Each row is a point on a landscape with many peaks, with its height.
From any point a climber steps to the highest of the 2 points nearest to it. It stops when none of these is higher. Distance is the straight distance between rows; heights are no part of it.
zeku: [-17  -8 -14   9   2 -19  -9  10  -3   6   1 -25 -23   6   9   6  -7 -12
   0   8]  height 540
pem: [  8  23   9   2  36  19   8 -17  24 -22  -8  -8  -4  36 -10  -3  16 -22
  12  19]  height 776
denib: [-11   0  -8 -18  11  21   5 -15  21  -5 -22   0  19 -12   9 -10  18   1
 -10  -2]  height 106
laro: [ 11 -13   9  -7  15 -25  -8  14  10 -13   5  -8  -9   1 -21 -15  -7 -14
  17  15]  height 548
Kes: [ 19  -3 -15  -5   9  35  12 -28  -5  -2   3   5 -10  22   5 -20  28 -20
 -12   1]  height 614
nusi: [ 13 -14   6  13  20   3   1  11  -9  24  28  19  19 -10   4  -9  10   2
  -7 -50]  height 440
ledur: [ -5  13  -1 -18 -30  33  12  10   4 -10 -14  23  17 -28  -5  12  12  21
  10  29]  height 33
bunak: [ -3   6   0 -11 -25   4  -3   9 -28 -14 -14 -28 -41   3   6   5 -19  -4
   7  34]  height 654
Falo: [ 17 -14 -10  10  13 -20  16 -18 -12  13  -1 -11 -25  29  -3 -19  -9 -32
 -20   1]  height 214
pota: [  7  -6  -1  14  29   3  14  -4  -1  31  31   9  22  15   4 -13  20  -8
  -2 -31]  height 480
mipo: [ 10 -18   0  -1  21  -1  22 -13  -6  19   6  -8 -18  15   4 -34   2 -35
  -5   4]  height 189
munad: [-21 -19   8 -12  -8   1  15   5 -17   7   8 -10  -1  -7   9 -23  10 -30
   5   0]  height 162
tane: [ 17   2   0  26  12 -25  -3 -22   8   1   4   0   2  34 -14  13  -5 -14
 -10  -9]  height 764
tivug: [ -3   5 -18  -8 -23  13  -5  -9   6 -30 -43   4   7 -17  -1   9  -2  19
 -15  11]  height 69
Siku: [ 17  21  -9   1  21  15   6 -23  12 -19 -20  -9 -22  34 -13  12  22 -27
 -17  20]  height 723
Pupi: [  5  -3  13  -1  21  -7   1   0  13  -7  24   1   5  12 -20 -25   7  -4
  22  11]  height 565
raset: [  1   3  23 -13 -39 -10   0  17 -16  10   9   1  -5  -5   2  18 -17   6
   6  15]  height 526
Pipot: [ -7  20   6 -11 -29  23  -1   1  12 -15 -32   7   9 -26  -1  23  -6  26
   4  27]  height 50
fifo: [ -1   4 -12  18  16  18  22 -22  12  28  12   8  29   8   2  -8  27  -4
  -8 -21]  height 521
tur: [  3 -20  14 -14   2 -24  -4  -8  -6  -1 -11  -4  -6  -4   2 -23 -24  -8
 -10 -13]  height 174
temo: [ -4   7  -4   9 -14  -6 -14  -3  16  -4  -5  -2  11 -10   0  13  -5  17
  10   2]  height 244
mol: [ -2   4  -7  -7  11  -1  -6   5   6 -41 -31 -30 -13   5 -11   4   7 -15
  -3  22]  height 613
nev: [  0  -5  14 -32  -4  29   9   1 -14 -10  -1  13  21  -6   9 -32  10   6
  12  -2]  height 123
mafa: [ 11  -3 -25  17  12  -6  -4  -8  26  21  -7   9  16  -1  -4   9   4  16
 -16 -11]  height 334
leg: [  9   7  21 -19 -38  20  12   4 -17  15  13  25  26 -12   6   0   3  21
   7   4]  height 118
zasan: [ -5  -5  -5  25  21  -9 -12  12  12  13  42  14 -10  -4  -6  18   6  -8
  -3 -19]  height 430
vagu: [  2   2  -4 -15 -12  24  -6  -9   5 -32 -21   7   8  -7   3  -5   6   5
   2   8]  height 86
zopu: [ 12  -9  -7  24   7 -38  -6   2  -8  -7   3  -2  -4  25 -15  13 -17 -14
 -11 -17]  height 686
pur: [ -7   5 -11  30  19  -3  -4  -1  39  15  13  18   9 -23 -11  29   1  18
  -6 -15]  height 365
bom: [ 34  -8  -5  -7  22 -24   3  -3   3  26  -7   8   9  16 -18  -1   6 -10
 -33 -23]  height 632
guka: [-14   3   5   4 -14  -7  -7  -6  -7  -7  -4 -31 -29   4   5   2 -14 -11
  13  22]  height 599
lop: [  0 -10  -4  17  -6   9  -5  14 -12  21  30  29  13 -29  10  12   3   9
  -9 -40]  height 402
Fom: [-25   8   5  33  11  -6  -2   5  20  -1  32  16  11 -17  -8  28   7  -3
   1 -21]  height 395
vak: [  5 -11 -38  14   3 -28 -15  19  -8  13   9  -3 -22   1  -7  15  -9  21
 -24 -16]  height 323
dizu: [ 17 -24   5   2  21 -14  16   0  -9  26  14   3 -16   1   5 -38 -16 -24
   5  -9]  height 165
bab: [ 20 -16 -17 -20   6  11  -2   3 -13  -1  -4   3 -14  12   7 -32   1  -6
  10  13]  height 186
rekeb: [-16   8  33  -8  -1   0   3   1  -2 -10   1  -2   5  14  14 -17 -19  -3
  38  13]  height 227
sud: [-15   2  44   0 -14 -13  -1   8 -17   4  33  18   5  -7   3   2 -18  -1
  19 -14]  height 297
ras: [  4   6   9   3  17 -14 -16  12  15 -18  -1 -25  -2  -5 -12   4  -5   0
  29  20]  height 607
dazof: [-13  -9 -16  30 -12   1  -5  12 -19  19  16  24   2 -17  19  30  -9   1
 -13 -31]  height 364
Bam: [-13 -13  -9  11  13 -15 -10   9   8  22  17  -5  -8  -6  14   8   1  -7
  -8 -14]  height 478
Tubo: [ -6  13 -11   8   1 -18 -16  -4   9 -20 -33 -32  -7  13   2  16 -21  19
  -3   5]  height 556
misov: [ 16 -10  -4   2  28 -34 -12   4   8  19  -5   3 -12  12  -4  10 -16   3
 -39 -32]  height 574
pap: [ 16   3  -7  -7  16  35  14 -34   6  17   3   4   8   8   7 -26  29   1
 -11 -13]  height 570
Dom: [  2  -3 -25  18 -23 -20 -18  12 -20  12  11   5 -22  -1   6  23 -20  24
  -9 -11]  height 366
dem: [ 13  17  -1   5  24  25  -8   2  14 -38  -9 -15 -11  13  -6   2  16  -7
  30  26]  height 716
tudo: [-13   9  -5  -8 -22  48  24  -9  -3  -5 -13  32  21 -31   7  -2  17  16
   4  11]  height 14
bisiz: [  0   9 -32  25   0 -25  -6   0  14 -14 -27 -13   4   2 -17  27  -9  26
 -19  -5]  height 503
mudek: [-21   8  30  11 -18   0   5  -6  -9   7  27  21  25  -8   4   5  -3  11
  15 -20]  height 330
somum: [  1 -12  11 -13 -19  -1  -7   3 -12  21  -5   2  13 -21  20  -2  -9   9
 -10 -26]  height 177
Vavi: [  7 -11   4  -2 -15 -17 -13  -5  -5  -2  -3   6  10  -6   0   0 -15  10
  -4 -18]  height 209
gobeb: [-15   2  19  10 -21  14  14   7 -21  19  29  27  32 -26   5   2   8  14
   6 -31]  height 362
Vena: [ 19   5 -27   1   7  22   2 -17   7 -10   2  -3 -17  21  -6  -6  26 -12
  -6  16]  height 663
Fosiv: [  0   4   0  -3   1 -24 -14   3  -1 -34 -31 -34 -14   6 -15   6 -16   2
  -4  14]  height 603
satu: [-22  -2  36 -18  -1   0   1   5  -4  12  18   3   5  -6  11 -24 -10   2
  25   2]  height 257
Gosol: [ 16 -13 -22 -11  -8  -3  -7  -2 -16 -12 -12  -9 -20  11   0 -16  -5   2
  -6  13]  height 216
Kip: [-30  15   9  -5   2  20   7  11   6 -16   3 -15   5  -2   4  -1  17 -10
  28  24]  height 164
zazo: [ -9 -27  15  -4  12 -16  12  13 -16  16  19   0   0 -10   4 -22  -1 -27
   2 -19]  height 134
Denok: [  2  13  21 -15 -18  13  -5   5  -9 -16 -18  -3  -4  17  19   3 -24   7
  31  24]  height 198
Tivik: [ 10  10  16  -2  38  -5   6 -11  24  16  26   7  13  23 -20 -16  15   1
   5  -3]  height 628
Rarit: [  5  13  -9   3  14  10  -8   2  24 -24  -6 -24  -2  -6 -18   8  21  -5
  13  25]  height 667
rar: [-19  22  10   0   3  29   9 -19   7 -13  11  14  25  -2  -2 -20  18  24
  18   3]  height 122
Kupo: [ 18   5  11   4  22 -15   7 -20  17  12   0   9  17  26 -16   4   5 -13
 -16 -14]  height 694
gapo: [ -9  23   2  -1 -35   2  -6   6   1 -11 -23 -17  -3 -30  -8  32  -8  21
  -3  26]  height 32
Didum: [  9  12  15 -17 -42   3   0  17 -21  -2  -5 -13 -19   0   2  23 -13   7
   5  38]  height 589
kerup: [-14  -2 -15  15 -16  10   7  -4   8   8  -8  17  23 -26  -1  16   0  17
   1  -1]  height 278
Fude: [ -1  15   0 -14  -2  24 -12   4   0 -30 -32  -9 -17  17  27   3 -11   4
  22  20]  height 176
zodiz: [  8  -3  17 -26 -20  24   3  -4 -12  10  -5  12  25 -21  11 -18   4  20
   3  -9]  height 145
nuto: [-30  27  16  -8  -6  37  13   0  -3 -24   8   6   7  -2   4  -9  24   5
  23  22]  height 144
Bisi: [  6  -9  -9 -21  18  -6  -5  -3  20   1 -23 -13   9  -3  -2 -13   9  -4
 -23  -5]  height 126
lere: [ 15 -17 -28  -4  -3 -11   3 -10 -15   5  -4 -12 -15  10  -7 -11   6  -9
 -31  -3]  height 251
Veg: [ -4   3  15   2 -25 -14 -15  20  -5  13  21   5 -13 -20   1  27 -13  10
   6   3]  height 469
moma: [ -6  -3   3   5 -15 -17 -19  30 -20  25  21   7 -27  -8  19  25 -22  11
   4  -8]  height 420
kan: [-19  -2 -21  20 -31  -4   7  21 -17  14  -2  16  14 -16  10  32  -7   7
  -7  -6]  height 322
vono: [-26  -9   8 -15   4   1   9  12  -5 -20  -7 -12   3   2   6 -14   5 -29
  15  17]  height 191
mab: [ 13 -14 -31   1   3 -32  -5   3 -12   5  -1 -14 -30  12 -16   3  -7   9
 -31  -9]  height 287
Sobug: [ 11 -15   2 -23  24 -22   2  -2  10  -2 -28 -14  -9  11  -2 -23  -9 -17
 -20   0]  height 146

For each start below, name the point where the climber stops.
rekeb => pem
dazof => pem
lere => bunak
pur => bunak
bisiz => pem
leg => pem
